Each row is a point on a landscape with many valleys, with its height.
From any point a ball rolls to the lowest of the 2 points nearest to it. It stops when none of these is lower. Distance is the straight distance between rows; heights are no part of it.
K934: [ 94  95 101 130 165 165 146  97 116 127 112 137 134 140  96 101 117 154
 126 134 131 146 129]  height 1.18
K882: [155  77 112 125 107 144 118 171  34 116 150  99  68  97 142 189 132 126
 160 101 117 122 129]  height 3.14
K532: [116  92  60 157 117 170 157  86 135 135 183 103 133 196  66 132 126 175
 117 130 128 101 137]  height 1.83
K786: [155 147 123 135  60  87  99 116 135 141 173  98 142 135  74 169 126 140
 140 127 136 132 143]  height 2.55
K883: [116 110 150 146 135 157 140 109 127 129 139 150 123 154 115  75 144 139
 147 120 148 142 158]  height 1.55
K207: [156 186 219 109  98 125  81 172 159 103 151 151 141  83 145 115 121 104
 160 138 114 141 147]  height 3.28
K14: [137 118 130 141 167 146  99 118 127 174  99 137 106  80 122  88  77 129
 184 166 155 144  79]  height 2.21
K952: [109 172 143 160 114  95 136  95 193 135 133 116 143 209 105 100 156 126
 126 116 175 135 136]  height 2.45
K58: [138 129 198 146 107 175 101 138 147 116 124 172  92  94 152  82 108 138
 191 150 110 176 163]  height 1.90
K479: [145 109 134  82 149 134 139 162  98  95 137 142 133  86 139 162 143 116
  97 107  91 125 126]  height 3.06
K439: [179 132 156 117 117  74  88 144 107 167 143 122 101  91 119 134 110 113
 166 119 172 146  89]  height 2.92
K136: [154 103 114 117 145 105 134 139 111 156 173 142 123 122 144 128 138 132
 121  84 159 122 109]  height 3.02
K182: [162  89 116 128 138 140 141 181  43  98 161 147  79  94 159 163 169 127
 131  73 103 138 134]  height 3.42
K540: [185  47 107 155 157 173 152 106  86 142 180 134 136 124 114 120 113 174
 107 100 130 141 117]  height 6.58
K898: [117  77  64 121 151 147 160 105 151 115 190 108 170 153  77 145 114 163
  44 125 114  98 129]  height 1.31
K922: [151 182 195  79 132 111 172 160 156 128 159 171 166  95 150 111 147 112
  81 113 132 123 150]  height 4.43
K755: [126 142 117 166 118  61 151 129 138 149 110 128 111 172 138 121 149  85
 139 111 194 111  99]  height 1.71
K991: [106 128 103 157  75  54 122 132 148 172 106 113 119 145 118 150 129 104
 157 151 187 106 102]  height 0.87
K457: [ 94 131  78 131 117 142 163 107 175 102 155 105 158 169 101 146 125 154
  47 118 101  75 146]  height 2.14
K345: [160  70  89 119 180 100 136 147  91 189 154 136 127 108 129 104 137 117
 118  87 182 126  71]  height 3.54
K52: [117 152 119  77 142  80 143 166 125 115 103 113 145 114 159 173 132 101
  61 106 102 116 120]  height 3.97
K373: [100 219 175 117  88  99 114 129 187  90  89 119 142 134 141 137 119 107
 137 164 114 124 136]  height 2.43
K799: [ 90 166 104 146 131  92 131 102 158 151  50 127 168 168 135 108 119 110
 117 145 149 120 115]  height 2.00
K42: [127  71 138 154 157 180 157 133  91  90 136 161 123  98 154 134 153 167
 137 135  76 152 163]  height 2.96
K516: [115 142  99 118 117  40 134 169 118 144 122 129 130 145 151 147 163  85
 112  93 170 107 108]  height 2.40
K484: [ 87 160 110 140 106  66 114 108 148 137  27 104 146 131 186 119 117  75
 107 157 144 112 109]  height 1.46
K692: [121 138 180 108 150 173 115 161 130 109 119 175 106  55 162  93 119 102
 183 140  98 181 140]  height 1.70
K658: [105 170 130 133 149  93 131 103 177 169  95 137 155 189 104  95 135 102
 121 141 203 136 112]  height 2.44
K47: [159 128 143 125 119 180 103 128 106  94 155 123 130  83 113 147 101 157
 152 138  88 141 136]  height 2.42
K120: [133 123 159 163 123 181 147 122 103  83 145 146  83 103 125 140 144 144
 154 126  86 152 176]  height 2.73
K432: [110 150 143  49 192 119 144 163 158 105  82 140 159  81 176 142 142 112
  55 152  76 120 114]  height 5.33
K20: [103 164 105 117 104  53 133 142 131 121  70 117 136 138 185 146 140  75
 102 121 149 121  96]  height 2.11
K995: [145 121 178 154 120 214  88 142 131  89 152 142 103  82 130 119  91 155
 194 155  84 158 139]  height 2.12
K543: [147 144 181  67 166 102 145 169 141 139 124 158 160  84 169 120 142  98
  97  92 131 109 115]  height 4.77
K377: [173  91 136 158 137 134 127 113 115 173 172 127 115 150 123  83 101 146
 165 101 185 129 120]  height 7.02
K933: [131 172 155 134  87 146 137 132 128  82 151 129 124 165 115 166 157 141
 133 122  83 113 168]  height 3.32
K473: [ 88 141 109 163  57 100 112 102 140 111  30 108 124 170 190 114 152  87
 105 134 113 122 160]  height 5.38
K546: [130 155 120 121 113  96 158 114 151 112 169 135 160 180 123 141 159 117
  76  91 150  99 140]  height 0.71
K109: [141  39  85 141 183 162 125 111  79 132 160 112 121 104 111 130 104 179
 127 141 123 134 108]  height 6.36
K639: [120 146  95 124 148 158  92  87 139 170 142 101 163 126  61 118  74 168
 117 166 136 113  98]  height 3.05
K385: [143 102  95 145 115 122 154 121 126 147 157 144 120 169 117 113 167 127
 140  79 147 126 126]  height 2.47
K992: [169 123 136 130 101 116 153 174  89  99 162 133  76 129 160 166 180 113
 164  76 107 133 159]  height 3.71
K320: [154 102 174 111 166 170  87 158 116 149 126 160 108  37 174  92  86 118
 167 134 106 171 115]  height 1.48
K566: [104 117 123 135 159 175 103  86 137 174 101 118 130 116  88  95  74 153
 158 187 146 128 100]  height 2.60
K894: [127 129 165 146  88 170 160 128 109  78 145 119  92 166 136 139 171 141
 168 123  81 144 194]  height 2.98
K887: [101 114 146 120 192 179 138 126 123 121  94 143 131  86 145 138 119 141
 129 151 106 146 116]  height 5.74
K771: [153 128 165 120 149 149 139 142 120 112 146 148 137  75 130 121 118 142
 118 118 107 128 141]  height 2.72
K673: [141 113 122  72 155  93 146 177 113 109 152 115 122  91 148 189 153 129
  43 107  95 105 108]  height 3.50
K768: [ 67 137  91 137  89 107  95  93 142  88  16 121 152 145 183  88 129 104
  81 115  91 124 170]  height 5.61
K542: [175  66 102 173 128 162 137 115  87 165 174 133  94 146 119  96 123 170
 161 110 142 143 142]  height 6.81
K631: [101 132  93 183  62 121 120 104 130 102  52 103  96 167 159 152 121 113
 121 149  91 107 195]  height 5.07
K417: [144 169 157 100 102 150 136 125 144  97 169 124 161 120 109 137 141 139
 102 132  88 119 163]  height 3.70
K286: [106  95  65 140 147 147 162 101 136 145 152 141 156 187  65  97 126 138
 106 106 144 100 115]  height 1.24
K552: [146 143 155 160 111 113 151 115 134 139 158 129  99 168 119 104 165 133
 156 114 162 133 145]  height 1.97
K198: [136 155 185 178 108 115 126 126 145 130 115 129  85 153 140 109 151 122
 203 131 141 167 149]  height 2.39
K620: [161 128 135 139 121  51 119 140 128 162 133 138  97 131 155 130 150 106
 175 107 197 129  97]  height 2.37
K584: [126 181 189 152  71 109 116 140 142  84 106 108  85 125 147 141 149 105
 192 150 120 149 148]  height 2.74
K824: [135 127 149  59 211 108 133 169 137 134 103 148 161  61 152 116 130 112
  83 138 112 138  94]  height 5.06
K544: [133 136 101  84 119 112 151 120 138 123 158 117 165 150 101 165 127 131
  57 110 110  75 127]  height 1.67
K741: [137 182 187 122  79 132  89 162 140  69 124 153  97  88 154 127 139  99
 189 136  94 154 156]  height 3.03
K930: [163 190 192  85  91 128 149 156 153  76 169 144 174 102 133 132 144 119
  70 113  95 116 177]  height 4.07
K606: [ 76 128 124 174  74 133 125 107 148 112  84 105 106 194 133 133 141 133
 156 158 118 128 173]  height 4.78
K157: [ 84 124 146  85 197 145 146 145 117  91  77 140 151  91 166 147 125 126
 100 157  68 147 135]  height 5.57
K29: [ 72  74  63 142 173 136 166 114 144 135 104 145 149 173 104 109 131 139
 109 105 146 131 118]  height 0.74
K643: [155 114 130 129  95 146 119 141  77  96 177 118  90 106 123 172 121 138
 149 117  99 124 146]  height 2.77
K709: [146 129 112 128 137  94  81 133 112 183 122 104 115  91 116 144  94 121
 142 151 176 114  64]  height 3.44
K161: [114 126 107 161 126 138 126  74 143 158 141 106 126 190  81 108 125 152
 136 151 163 115 116]  height 4.08
K382: [144 124  90 128  58  60 105 134 123 170 147  77 136 144  99 172 126 115
 148 145 160 125  98]  height 1.81
K554: [168 134 116 119 101 141 117 102 115 135 177 100 132 147  86 144 117 159
 124 124 111 115 143]  height 2.90
K268: [ 97 134 115 150 114 143 163  96 165 134 126 133 154 212 105  74 149 132
 101 102 146 123 149]  height 1.98
K499: [118  66  91 135 193 180 100 120  92 124 113 108 114  67 108 142  98 170
 112 172  91 135  96]  height 6.14
K558: [112 188 138 125  89  85 103 116 161 107  33 108 130 126 161 136 128  83
 144 164 122 125 131]  height 1.99
K627: [114 104 138  98 190 188  94 134 127 135 116 114 148  52 119 133  84 152
 120 177  89 139  94]  height 5.94
K515: [162 106 153 115 169 171  79 133 132 170 152 146 114  63 139  95  84 149
 175 136 144 165  76]  height 1.82
K248: [119 161 114 109 124 106  88 135 122 145 103 118 136 101 121 145  90 107
 152 171 151 127 113]  height 3.92
K37: [ 97 127 119 159 118 151 121  96 158 146 106 107 103 197 115 123 134 125
 171 153 154 148 140]  height 4.45
K146: [140 101 106 148 120 191 132  93 104 124 166 107 132 148  89 130 106 178
 125 148 128 106 120]  height 2.41
K926: [101 146 105 115 134 103 170 114 145 133 147 161 191 199 106  98 160 108
  80  92 144 119 118]  height 1.45
K179: [110  76  87 112 199 112 142 143  98 164 102 157 124 135 129  99 134 106
 116  94 172 136 101]  height 3.94
K936: [107 137  86 124 120 125 124  92 136 168 151 101 150 168  81 150  95 158
  98 149 153  94 115]  height 3.57
K478: [116 168 128  91 129 113 118 157 125 126  89 128 134 100 136 158 118 101
 114 130 111 107 119]  height 4.27

Where does a ball stop that starts at each point below?
K741 | K29
K345 | K29
K377 | K29
K542 | K120
K824 | K120
K631 | K320
